Each row is a point on a landscape with many peaks, with its height.
From any point a climber steps to the highest of the 2 points nearest to it. It stops when none of these is higher. Distance is the straight distance between rows; heights are no part of it.
fam: [144 117 168 127 148 141 138 117 135 141  85  94 101 167 159 146 142 144
  85 153  88  99]  h=1.64
Nep: [145 126 144 135  66 106 128 122 111 148 132 110 122 124 124 151 191 101
 101 178 135 129]  h=5.09
Nilib: [159 143 137 129 109 167  91  75 138 153 162 155 168 158  99 138 154 127
 146 160 120 151]  h=4.13
panoz: [113  93 144 185 123 144 180 110 164 169 133  86 132 119 190 120 173 114
 126 149  98 155]  h=4.05
Vip: [117 137  92 143 193 169 192 109 150 153 155 106 124 142 143 133  98 124
 156 147  76 172]  h=3.67
fozak: [112 155 177 155 124 185 130  66 103 124 141 125 150 183 158 105 166 145
 171 195 103 140]  h=2.49
bop: [118 117 182 196  61 119 167 105 118 132 111 110 101  89 132 132 210  85
 161 148  85 119]  h=1.89
nomar: [ 85 134 187 118  65 154 113  99  79  67 121 105 147 124  24  95 162 104
 155 115 147 120]  h=2.36
vakep: [117 143 162  95  59 167 112 110  82  91 108 113 101 140  54 111 183 113
 126 123 144 124]  h=2.08
nifo: [136 150  97 113  92 141 125 146 104 125 124 155 107  98 142  98 138 108
 159  87 149 124]  h=3.22
zafi: [105 163 143 124  71 144 104 112  75 105 142 193 126 135  48 101 147 136
 189 104 171  90]  h=2.37
depo: [166 134  88  84 116  98  90 151 141 122 116 177 120 134 111 142 127 154
  91  99 155 101]  h=2.73
fugo: [ 95 143 211 144 109 132 101  92 111 126 151 129 163 171 103  98 103 102
 179 150 114  86]  h=1.86
luto: [ 72 138 127 104 108 151  91 148  64  92 123 212 118 120  64  89 126 135
 185  95 193  97]  h=2.14
Mef: [159 140 149 120 124 171 133 122 136 137 138  94 118 124 115 158 144 111
 127 129  73 140]  h=3.70
Bogod: [ 91 125  92  86 131 137 113 156  85  79 109 193 105 128 108  91 133 129
 148 114 176 132]  h=2.02
bitul: [142 131 117 127 227 100 108 152 155 118 146 172 124 124 156 152  75 159
 129 118 157  95]  h=2.19
vin: [112 131 161 107 103 129 117 102  90 129 111 133 105 192  43 147 148 127
 107 176 110  88]  h=1.55
Vesos: [146 150  75 116 151 120 131 174 130  60 115  85 120  78 158 155  93 151
 113  86 133 154]  h=2.63
gogef: [102  93 119 134 199 127 200 116 187 132  79  59 129 133 191 126  91 146
  77 105 134 114]  h=1.17
vof: [155 116  97  82  80 102 113 162 161 126 141 128 128 108 133 129 132 162
  90  78 151 137]  h=2.97
sozus: [107 117 144 163  77  91 130 144 107 166 145 103 136 107  67 131 125  71
 143 122  90 119]  h=3.73
nivep: [120 109 160 133  97 140  86 136 122 108 105  97 152 128 110 141 146  97
  99 117 153 116]  h=3.49
gaben: [ 97 160 182 114  72 127 145  94  72  83  95 132 108 153  70 101 180 120
 131 166 116 114]  h=1.76
rovi: [110 146 146 145 166 153 145 103 117 138 131 154 128 138 200  97 138 118
 167 150 150 112]  h=3.37
Givif: [105 111  78 130 139 119 192 141 143 125 137  90 118  98 185  93  95 113
 129 111 147 152]  h=2.96
tig: [121 164  84 114  73  65  99 161  65 124 139 151 136 127  56 173 134 138
 130 142 164 100]  h=1.33
Tovon: [161 139 116 121  65  86 101 112 137 161 169 114 147 137  94 168 164 114
  81 175 134 130]  h=5.50
tedir: [157 122 118  99 162 136 137 156 161 101 102 113  98 108 151 155  89 160
 116  49 136  94]  h=0.59
Mava: [119 111 116 200 180 164 181  73 163 169 125 113 144 139 202 123 146 145
 131 166  96 154]  h=3.77
dus: [167 126 132 117  58 122 117  72 120 178 127 170 136 165 112 136 192 145
 128 165 148  99]  h=4.15
Lan: [109 156 114 123  57 132  79 148  89 104 145 139 145 106 111 118 136 113
 163 109 180 122]  h=2.94
dat: [175 116 115 100 163 163 147 128 190 163 133 121 111 133 120 151 110 172
  86  88  90 128]  h=2.35
befa: [188  96 125 114 112 101 131 131 200 132 159  93 124 117 126 140 132 172
  30 113 110 163]  h=3.03
Dokig: [131 141 165 134 152 187 124 107 118 111 104  80 121 143 143 138 142 108
 151 121 102 108]  h=3.25
furer: [131 151 110  88 189 120  91 152 123 101 138 208 103 140 132 153 107 160
 131 122 163 107]  h=1.87
mulo: [147 124 109 119 122 119 136 135 156 165 142 125 131 145 160 137 132 133
 111 156 117 131]  h=2.66
dital: [ 84 167  82 105  73 109  67 192  76 124 161 157 145 136  58 164 106 146
 137 110 174  91]  h=1.26
ruf: [ 96 154 141 117 131 143  96 128  78  75 129 138 141 130  77 119 128 109
 151 145 143 132]  h=2.03
lupi: [145 109 126  98 155 112 184 147 194 120 106 101  90 125 171 129  97 173
  86  83 114 109]  h=0.78
Dubo: [143 106 101 139 166 129 130 125 152 107  96 102 150  94 135 129 117 120
 100 114 136 168]  h=4.90
Bok: [103 145 159 131  35  84 148  92  63 100 121 154 126 157  36 108 171 112
 137 182 124 118]  h=1.53
nidab: [131 176  98 119 192 135 117 162  76 101 125 162  91 106  83 143  92 145
 154 116 118 142]  h=1.37
rivu: [114 119 122 116 185 136  57 147 144 100 123 158 167 150 112 134  87 129
 123 124 156 120]  h=2.55
Fes: [117 129 146 121  38 127  93 107 104 146 157 133 167 136 127 118 141  99
 155 140 169 107]  h=2.74
Nuvof: [146 179 105 123 185 154 143 131 129 144 188 141 120 122 145 147 102 158
 177 145 107 152]  h=4.14
vipiv: [147 138 105 158 189 137 172 105 169 142 131 116 135 119 169 146 126 142
 110 165  89 170]  h=3.44
redi: [116 183 130 112 195 136 113 154  84 108 152 186  99 123 158 139 119 146
 172 131 158  90]  h=1.61
kibu: [ 71 120  87 105 173 138 166 139 127 116 125 123 132 130 171  77  88 111
 153 124 185 140]  h=2.70
ral: [115 116 167 170  73 109 154  92  93 122 112 135 126 100 142  85 176  83
 159 154 116 137]  h=2.06
lirep: [145 108  99 134 188 105 195 108 202 121  93 109 117 106 196 123  97 169
 113  83 131 117]  h=0.98
til: [120 136 108  93 192 163 115 139 101 111 111 155  95 143  61 122 102 133
 140 135 107 129]  h=1.56
puvo: [138  97 179 178 131 160 128 111 145 146  92  52 127 106 170 147 151 104
 107 111 108 117]  h=4.69
senil: [131 136 159 160 125 196 159  69 121 124 119  86 122 144 157 116 171 122
 159 156  82 140]  h=2.88
Nuf: [172  89 110 136 141  99 156 122 217 110 142  99 147  91 137 129 101 176
  72  80 119 186]  h=3.53
Setaz: [150  91 110 136 177 122 164 105 190 100 114  91 137 109 178 114 122 165
  76 122 128 188]  h=4.20
sasof: [147  94 107 125 177 107  76 139 175 114 112 170 169 118 150 128  86 128
 100 105 171 131]  h=2.84
Rus: [111  82 161 130 131 159 124 106 112 108  67 111 129 154 153  89 148 107
 114 121 150 134]  h=1.00
Fufe: [ 80 121  78 112 205 126 129 160 110 105 114 156 121 110 131  99  56 123
 153 103 164 151]  h=2.43
biv: [104 144 116 108  50  80 118 135  69 130 130 144 127 141  25 138 156 117
 112 166 154 102]  h=1.41
dur: [105 135 142 124 145 134 145 135 129 180 169 149 123 149 121 114  94 100
 173 134 108 127]  h=0.51
Mez: [111 162  64 104 121  82 107 204  93 110 146 167 117 109 135 119  89 160
 138  89 161 146]  h=2.38
mosez: [167 122 136 111 188 138 141 115 158 165 121 151 115 132 116 152 106 144
 132 104  99 105]  h=2.07
Pom: [150  70 153 170 146 123 121 132 212 166 117  50 164 118 184 149 137 155
  49 128 112 162]  h=5.14
galo: [ 95  91 137 151 173 143 170 106 147 191 134 130 144 146 151  95  88 106
 159 103 114 120]  h=0.62
runa: [149 116 156 152  99 143 113  79 138 157 140 117 146 146 127 138 185 123
 109 181 112 145]  h=4.62
luma: [117 143 136 132 165 139  86 129 111 116 142 169 155 149 103 127  96 107
 165 158 146 134]  h=2.28
Bes: [ 82 133  85 109 153 101 119 193  95 128 152 197 130 111 128 106  66 123
 161 111 167 136]  h=2.20
mopov: [130 130  99 130 121  98  75 157 101 150 137 205 154  97  89 124 118 115
 158 115 163 124]  h=3.33
danev: [140 120  69 141 118  66 144 191 127 126 128 116 120  56 105 130 108 133
 124  82 113 171]  h=0.23
riku: [162  91 167 158 101 121  85 135 150 140 109  81 159  96 126 143 160  92
  72 133 132 143]  h=3.75
Zirol: [142 110  73 116 112 103 123 167 105 136 125 155 123  96  84 112 125 130
 122  79 122 175]  h=0.17
Zeg: [127 131 100 105  75 142 140 114  96 148 150 171 109 126 106 105 162 126
 153 121 133 148]  h=3.52
vamen: [169 100 129 156 158  93 136 104 224 126 128  92 145 147 209 152 107 193
  74 135  97 132]  h=4.66
karab: [174 147  93 149 205 120 139 118 155 105 108 134 143  91 155 152 107 148
 138 112 147 143]  h=4.29
sikel: [ 92 152 161 128  59 138  93 144  86  80 126 133 143 117  44 103 133 116
 190  83 147  85]  h=2.64
Tedub: [171 130 112 137 168  66 146 136 201  90 142 125 137 108 199 148  83 179
  97 144 119 135]  h=3.51
sata: [143 111 111 135 115 109  76 138 138 124 124 174 177 108 142 128 119 100
 139 110 174 142]  h=3.12
lomi: [170 127  95  91  85 135 135 107 140 182 160 176 121 150 103 125 164 143
 113 155 139 138]  h=3.81
Fasuf: [ 99 102 162 109 118 120 124 117 107 154 126 150 122 193  98 100 142 109
 109 180 112 106]  h=1.77
Ranun: [113 105 141 151 124 111 140 158 122 140 109  87 120 104 124 146 117  84
 129 130  99 132]  h=3.99
dinef: [ 75 123 180 134  89 120 149  97 101 127 129 141 131 170 103  91 131 106
 173 161 105 109]  h=2.01
Sisu: [142 163  88 104 133 139 112 133 131 157 201 137 153 133 106 151 109 147
 140 133 119 144]  h=4.67
leki: [109 175  94 113 116  91 119 188  79 115 143 139  92 116 141 143 116 135
 145 141 135 114]  h=2.62
defa: [176  97 134 127 124 155 157 123 206 155 135  90 115 128 168 136 139 187
  58  85  97 136]  h=2.65
lifur: [158 142 101 103 138  95 119 162 173  74 130  93 133 115 184 145  96 161
  87 114 135 140]  h=2.79
Zonel: [133 153  99 139 206 160 152  97 134 124 134 142 128 115 182 110 112 134
 164 111 161 139]  h=3.76
vuri: [132  97 126 118 191 136 158 126 161 148  76  95 104 162 181 121 105 152
  70 139 100 116]  h=1.36
bak: [ 91 103 193 141  82 155 139  94 107 116 126  93 143 141 148  73 166  89
 148 159 123 155]  h=2.31
nelu: [103 167 205 151  86 144 170 107  90 103 123  84  92 142 134 114 169 113
 167 165  75 106]  h=3.60
Kimaz: [173 147 128 132 201  85 108 141 189 108 170 135 142 126 170 164  56 175
 133 110 122 122]  h=2.67
fara: [109 123  74 123 165 131 199 135 164  94 117  49 119  88 177 111  91 146
  89 103 129 157]  h=3.23
deri: [157  93 188 174  77 141 117 131 166 174 131  60 138 120 149 150 199 115
  61 134 117 130]  h=4.04
kibim: [174 154 141 131 120 161 143 105 162 181 138 120 104 154 112 164 168 150
 111 138  63 118]  h=3.26
sufep: [127 160  88 124 114 133 120 164 118  95 141 113 121  77 165 137 116 131
 163  90 139 144]  h=2.93
nurod: [144  87 140 161 156 111 109 112 181 158 118 105 175 151 190 137 127 154
  70 150 115 148]  h=5.78
gopas: [156 158  75  99  81 106 107 131 119 157 181 138 154 127  66 180 135 138
 115 156 128 150]  h=5.11
nono: [128 164 162 125 152 135 136 124 104 115 112 125 100 177 158 150 146 134
 128 186  96 101]  h=1.99
rerap: [140 124  78 139 131  61 146 175 131 151 136 162 103  91 150 124  90 127
 136 116 111 131]  h=0.31
vav: [ 96 152 183 141 127 161 116 100 119 143 167 111 146 172 143 128 115 117
 162 175 100 113]  h=2.15
zif: [101 109 173 165 135 137 132 111  94 108  88 115 134 122 161  97 116  80
 166 115 144 123]  h=0.83
zik: [114 112 120 135  94 104 123 162  94 160 119 163 132 115  65 130 107  86
 145 113 138 120]  h=3.54
mamep: [122 113  80  95 172 110  95 151 116  71  87 180 116 113 117 121 116 139
 114 123 159 158]  h=2.29
vuvi: [137 118 169 126 121 138  84  97 102 135 105 153 132 171  60 138 160 117
 127 122 132  96]  h=1.35
defu: [ 91  91 180 159 161 139 125 106 117 156 102 128 147 154 130 105 108  93
 158 130 113 112]  h=0.71
Nase: [139  99 113  86  91 144 105 157 148 106 109 107 125 134 134 130 138 124
  87  94 169 108]  h=3.21
mut: [123 101  90  91 116  97  76 158 112  99  90 164 136 134  92 131 133 115
  93 129 163 131]  h=2.51
sez: [149 136 137 124 151 134 107 100 138 146 143 149 151 155 198 139 126 139
 127 150 148 128]  h=2.95
dipir: [137 112 110 109 157 164 171 131 167 108 123  53 117 123 167 121 120 140
  77 124 105 172]  h=3.62
nom: [127 143 167 140  85 166 156 120 103 116 129  75  93 132  94 144 167  98
 136 145  79 130]  h=4.22
Nop: [ 94 122 151 129  50 128 114 122 107 121 158 103 158 141 120 101 154  70
 149 158 123 160]  h=2.54
mabi: [143 122 103  91 182 142 139 144 124 143 116 184  85 117  74 126  98 143
 134  87 109 103]  h=1.80
nimu: [121 132  99 142 155 103 172 148 131 176 145 158 115  94 145 115  88 112
 182 111 103 133]  h=0.41
dusus: [ 90 174 120 105 101 101  96 165  70 152 174 166 130 144  72 139  98 140
 170 120 148  66]  h=1.18
nezo: [119 182 125 122 139 116 145 156  71 102 111 124  83 138 159 148 133 124
 159 169 115  86]  h=2.33
zev: [130 106 148 109 146 175  94  95 114 118  99 159 131 152 109 112 136 110
 134 110 152 119]  h=1.20
tep: [130  89 167 189 140 118 165 122 158 156 103  73 111  85 128 147 135  89
 108 121  85 135]  h=4.30
Zad: [133  98 163 179 102 173 149 115 176 169 128  56 130 103 198 134 181 118
  80 106 118 146]  h=4.33
Vogut: [146 153 141 133  48 106 128  95  89 146 143 144 120 123  89 146 184 128
 150 153 130  98]  h=4.59

Two climbers start at each pair of points below. Name the first point that both come to, or write -.
tedir / mamep -> -
mut / luma -> puvo
rivu / Bogod -> puvo

Call two points neighbours if one is among the 2 nearest of the other. Go from one point of each pair to the other, from neighbour to neighbour, staying as high as possible. Name the lowest point that can't be avoided.
Tovon / puvo -> vipiv
nom / dinef -> fugo
Tedub / sikel -> Bogod
leki / Dubo -> Bes
nurod / puvo -> Vesos
